Each row is a point on a landscape with many valleys, with its height.
A ball rolls from a point to the lowest of its 2 nearest points, and stops where none of them is lower. Distance is the straight distance between rows; heights are no part of it.
nub: [ 71 140 116  53 191 144 122 151 149 122  66 165 157 121 168 123 131 102
 121  98 138 159]  (h 519)
vor: [101 117 106 147 110 153 190 130 130 164 126 143 151 164 131  84 124  94
  79 134  77 104]  (h 782)
Tupud: [130 151  95 171  70 120 119 124  76 162 143  59 120 133 124  88 104 102
  79 118 130  74]  (h 713)
fedaz: [187 146 137 172  84 139 154 158  79 121 176 112  98 129  85 110 148 133
 128 127 138 119]  (h 803)
sez: [134 126 135 164 148 131 132 110 122 118 176 129 112 157 107 153 141 126
 123 179 114 151]  (h 475)
duka: [161 154 164 137 113 119 117 121 142 144 153 159  87 135  91 131 150 141
 158 116 167 144]  (h 117)
timip: [135 135 148 102 174 147 119  96  71 108 119 191 132 138 143 142 167 171
 107 158 142 166]  (h 584)
faka: [152 135 111 112 166  87 141 169 183  99 148  68 107 180 164 170 124 124
 154 104 166 170]  (h 445)
Vizol: [189 148 149 172  91 128 127 183  86  90 154 117 110  99  59 141 136 138
 148 134 138 140]  (h 784)
Vugof: [113 104  99 157 132 146  96 114 178  93 187  74 107  95 125 141 134 118
 140 174  83  79]  (h 621)
Zaf: [120 131 170 123 114 100  71  89 169 156 117 147 103  95 108 140 111 138
 197 116 164 132]  (h 409)
zamu: [101 117  73 147 164 106 136 124 128 127 131  65 151 201 179 148 103 107
  76 149 108 149]  (h 296)
Gume: [132 138 152  97 143 171 127  94  71 102 104 205 132  91 145 110 165 160
  97 155 148 131]  (h 605)
Bubi: [ 74  86 111  49 202 133 162 161 154  98 101 121 154 131 210 157 122 100
 123 123 124 155]  (h 447)
gik: [136  90 134 107 117  97 147 150 171 115  93 110 140 104 167 146 102 142
 177  96 149 131]  (h 641)
Savak: [185 140 144 131  74 119 166 159 104 149 112 137 124 129 116  87 130 147
 125  78 150 101]  (h 667)
Rut: [126  97 112 158 147  98 111  67 162 139 191  74 106 161 156 159 118 124
 138 172 108 120]  (h 653)
Mol: [179 181 129 126 105 100  91 181 117 127 119 105 113 146  85 132 120 151
 123  75 174 136]  (h 371)
Sariz: [129 147 136 129 175 145 112 101  67 101 141 154 131 159 133 157 154 158
  89 173 129 170]  (h 557)
Bote: [165 195 124 122  96  93  69 151  96 171 118  96 108 169  81 121 116 146
 119  62 177 122]  (h 427)
val: [159 134 129 176  71 154 157 133  67 141 167 108 105 103  95  83 133 122
 109 141 121  79]  (h 820)
kopi: [ 97 103 106 134  70 153 158 134 186 154 121 113 144  93 125  78 110  94
 117 118  83  51]  (h 645)
lim: [ 84 115  98 125 164 128 127 105 118 142 105 122 156 173 167 134 110 119
  82 151  99 136]  (h 391)
leko: [141 118 104 160  82 114 140 115 112 145 141  66 126 132 149 100 106 125
 104 120 130  84]  (h 691)
bevi: [119 109 140 104 136  87 156 100 196 176 131 161 123 128 148 126 125  95
 193  81 138 135]  (h 528)
Som: [113 135 168  87 147 144  95 113 157 105  92 186 125  68 123 143 137 141
 174 129 152 151]  (h 631)
sas: [131 161 118 132 141 172 140 172  94  76 121 151 139 122 100 123 152 132
  80 153 126 149]  (h 568)
Fifet: [105  94 109 143 161 128  93  80 201 124 189  82 102 137 153 170 132 109
 143 179  79  98]  (h 636)
Kipem: [ 71 116 106  36 225 123 138 160 134 114  78 154 165 130 203 138 140 104
 130  83 140 169]  (h 489)
sak: [132  99 115  91 154  73 151 131 176 136 116 115 129 130 197 143 115 120
 176  74 165 137]  (h 607)
sezap: [115 110 173  83 149 159  98  81 148  81 106 180 135  49 140 150 143 150
 157 171 110 131]  (h 614)
Binu: [107 103 109 157  89 152 170 135 149 147 134 105 156 131 109 100 108  99
 100 141  61  92]  (h 797)
vivi: [158 155 131 161  77 117 154 130 100 184 111 103 138 176  88  92 108  95
 110  82 103 109]  (h 686)
gebu: [ 97 155  98 124 130 149 129 158  97 125  77 133 155 140 140 100 117 126
  57 119 130 122]  (h 493)
Kizi: [161 142 134 185  78 121 105 174 110  93 163  88 112  84  49 125 114  99
 164 139 127 122]  (h 758)
Zuzun: [100 125 128 124 178 170 121 109 125  66 146 127 142 118 125 172 142 121
 103 206  79 157]  (h 554)
Zet: [149 121 101 176 123 122 166 132 148 117 193  72 115 169 109 123 130  94
 135 144 103 131]  (h 333)
Kirek: [171 106 134 113 113  91 186 121 132 171 117 173 135 143 153  99 140 134
 155  61 147 121]  (h 606)
safod: [139 133 149 112 110  91  62  91  70 161 106 130 119 122 140 137 125 184
 152  95 186 124]  (h 404)
Sepo: [104 147 122  81 163 139 128 150 145 124  85 178 143 122 146 117 141 124
 122 105 153 148]  (h 545)
rir: [ 76 144 136  88 154 169 106  92 150 126  98 193 139  89 133 111 139 109
 109 151 113 121]  (h 582)
Zuked: [161 135 120 125 139  99 143 154 164 119 139 102 109 170 140 147 131 134
 145 102 161 157]  (h 388)
mar: [130 120  79 182 141 103 131 123 121 107 190  50 125 174 130 148 115 102
 105 165 105 138]  (h 238)
ruzup: [133 173 102 114 116 159 123 187  91 105  77 142 144 116 122  91 134 144
  58 100 158 114]  (h 520)
Zuki: [129 101 115 128  99  99 121  57 143 173 158 121 102 108 176  95 127 129
 135 118 163  64]  (h 856)
kugo: [ 93 105 125 124  97 171 130 131 201 128 126 136 131  68 110 109 126 106
 137 144  79  71]  (h 623)
pofu: [117 109 116 103 149 130 171 216 181  71 132  74 140 145 134 182 118 112
 147 126 121 186]  (h 234)
zonuv: [136 138 164 134  98  96  55  97 119 143 121 113 102 106 111 155 113 163
 175 119 176 134]  (h 348)
sed: [148 122 157 104 168  84 105 104 117 173 111 197 131 154 127 144 146 167
 188  91 151 169]  (h 344)
duvu: [139 119  99 177  93 125 100 129  73 100 171  54 115  96 122 128 115 133
 106 162 127  84]  (h 754)
ravo: [141 116 164 130  96  95 131  94 183 169 123 139 113 119 115 115 113 116
 186  96 139 117]  (h 476)
zuza: [127 182  94 144 116 164 113 183  69  89 118 121 128 110  94 101 145 116
  52 133 150 120]  (h 542)
Sulur: [ 94 133 160 109 114 169 116 107 164 143 102 199 131  65  96 100 133 110
 141 138 114 100]  (h 602)
tazam: [133 121  86 168 144  88 137 116 126 133 161  47 132 203 154 155 102 110
 106 139 112 149]  (h 326)
rudo: [157 132 144 153  65 143 149  95  63 176 167 127  90 113 123  87 144 139
 115 129 140  71]  (h 832)
tov: [158 113 129 174 101 109 110 128  82  96 156  69 118 109 121 157 112 152
 133 153 138 124]  (h 744)
ninif: [106 113 122 135 124 176 119 130 203  91 170 113 106  72 104 125 139 113
 155 164  93  87]  (h 601)
gil: [142 131 132 164 148 123 159 128 159 125 190 117 109 179  93 152 141 106
 148 159 104 167]  (h 417)
Ropim: [148 125 135 184 100 124 123 153 137  98 172  94 124 110  62 144 119 104
 170 154  95 136]  (h 729)
bibi: [161 110 133 159  85  93 128 116 116 139 132  70 122 132 138 133 103 146
 141 113 140 111]  (h 716)
Zuba: [157 166 132 132 123 109 108 158 166 123 132 118 101 139 100 139 129 129
 153 100 170 153]  (h 267)
gosa: [139  95 173 136 120 130 126 115 147 103 130 145 129  90 114 167 118 161
 177 160 115 138]  (h 678)
Dal: [ 99 107 115 136 173 117 138  89 167 145 168 113 119 182 156 155 123 105
 123 168  96 144]  (h 677)
mibo: [127 141 116 176  95 130 131 107  52 181 145  97 127 163 113 101 110 109
  72 141  96  96]  (h 741)
mib: [114 107 138  98 171 158 173 156  98 100  91 187 171 154 140 155 145 155
 108 149  90 183]  (h 618)
bez: [158 133 168 119 136 108 124 102 125 165 129 197 106 136 111 130 151 155
 169 109 158 151]  (h 239)
lopi: [118 149 138 146  71 126 108 122 151 174 101 121 123 106  95  87  99 106
 135  99 138  88]  (h 639)
zake: [111 153 121  84 174 141 113 147 103 136  72 194 157 150 132 113 146 151
 110 103 138 161]  (h 572)
Zir: [138 114 168 107 139 130 142 144 165 102 114 167 125 105 126 156 139 148
 177 130 141 158]  (h 654)
koz: [113 151 126  91 200 119 106 123 113 167  96 200 146 186 126 127 154 143
 133 106 135 177]  (h 521)
vuk: [136  95 164 164 109 138 124 126 161 102 159 123 124  90  82 165 120 140
 177 171  85 127]  (h 698)
konat: [151 153  87 173  76 116 107 158  48 121 149  51 111 121 115 111 117 118
  86 121 151  94]  (h 734)
keka: [138 104 115 130 152 102 148 179 174  71 138  51 128 149 152 192 106 125
 157 135 130 176]  (h 292)
Pef: [136 122 151 139 137 161 163 164  90  87 113 174 156 131 100 150 142 154
 109 162  97 165]  (h 592)
gusub: [119 161 158  89 143 169  91  76 100 110 117 199 114  79 125 109 169 146
 108 152 164 132]  (h 616)
Dokif: [113 113 121  88 158 142 172 184 176  86 121 112 130 136 155 155 132 117
 141 126 134 166]  (h 343)
gudo: [136 107 127 111 141  82  98  86  77 160 104 147 140 134 179 128 126 176
 142  96 169 129]  (h 453)
ruvez: [ 89 110 144  92 155 173 120 101 153  99 107 164 152  86 137 146 134 127
 123 173  77 126]  (h 595)
mugi: [106 134 112 162 120 138 138  97  98 176 145 131 130 163 126  94 121 106
  73 153  97 101]  (h 763)
bugob: [125 108 104 158  71 141 138 121 150 142 140  79 124  93 134  77 106 117
 118 124 115  48]  (h 668)
fil: [118 130 144 143 175 145 114 106  99  93 140 148 138 145 114 174 140 140
 112 191 100 175]  (h 524)
tul: [ 87 107 111  60 167 170 179 192 162  70 108 118 144 119 175 145 138 104
 107 133 128 156]  (h 401)
lavu: [ 97 129 134 126 147 183 106 116 152  78 137 140 138  80 103 144 138 118
 112 189  79 119]  (h 576)
segu: [160 103 124  92 142  71 183 124 170 156 128 158 126 134 173 123 140 124
 185  48 162 137]  (h 571)
pas: [178 130 135 117 103  99 154 124  77 174 117 162 119 152 147  92 140 159
 116  70 158 104]  (h 640)
bafal: [126 147 137 157  75 121 123 147 121 167  91 110 143 129  89  99  94 107
 120  92 112 109]  (h 658)
pum: [162 108 134 141  74 121 182 165 133 129  99 115 150 127 126 103 114 135
 134  92 121 112]  (h 692)
movud: [133 178 117 113 120 103  72 134  94 178  98 132 125 162 116 104 124 149
 106  74 174 126]  (h 379)
Fadud: [123 146 141  79 202 113  86 114 120 133 107 189 127 147 141 151 157 157
 163 110 164 180]  (h 442)
pumir: [ 88 136 102 135 128 127 107 137 102 145  71 113 167 150 142 112  92 128
  79 125 112 125]  (h 458)
feme: [ 82 118 135  69 201 168 144 120 107  95  90 186 171 138 157 152 146 131
 107 165  83 185]  (h 642)
lemap: [ 93 137 145 121  84 138 102 108 170 171  90 160 131  68 108  83 107 107
 142 107 134  74]  (h 620)
Suna: [132 110 138 139  98 133 135  66 103 172 168 145  96 113 152  93 144 140
 112 144 146  70]  (h 844)

Where does a ball stop that starts at each point below?
pum => rir
zake => duka
Sepo => pofu
mib => zamu
vivi => rir
vor => leko

Call two points neighbours if one is among the 2 nearest of the other. Go from one point of each pair to the other, from neighbour to neighbour, staying as low as possible. Name the highest point that can't be avoided.
fil / rir => ruvez
pofu / duka => faka
fil / segu => Zir
mar / zamu => tazam
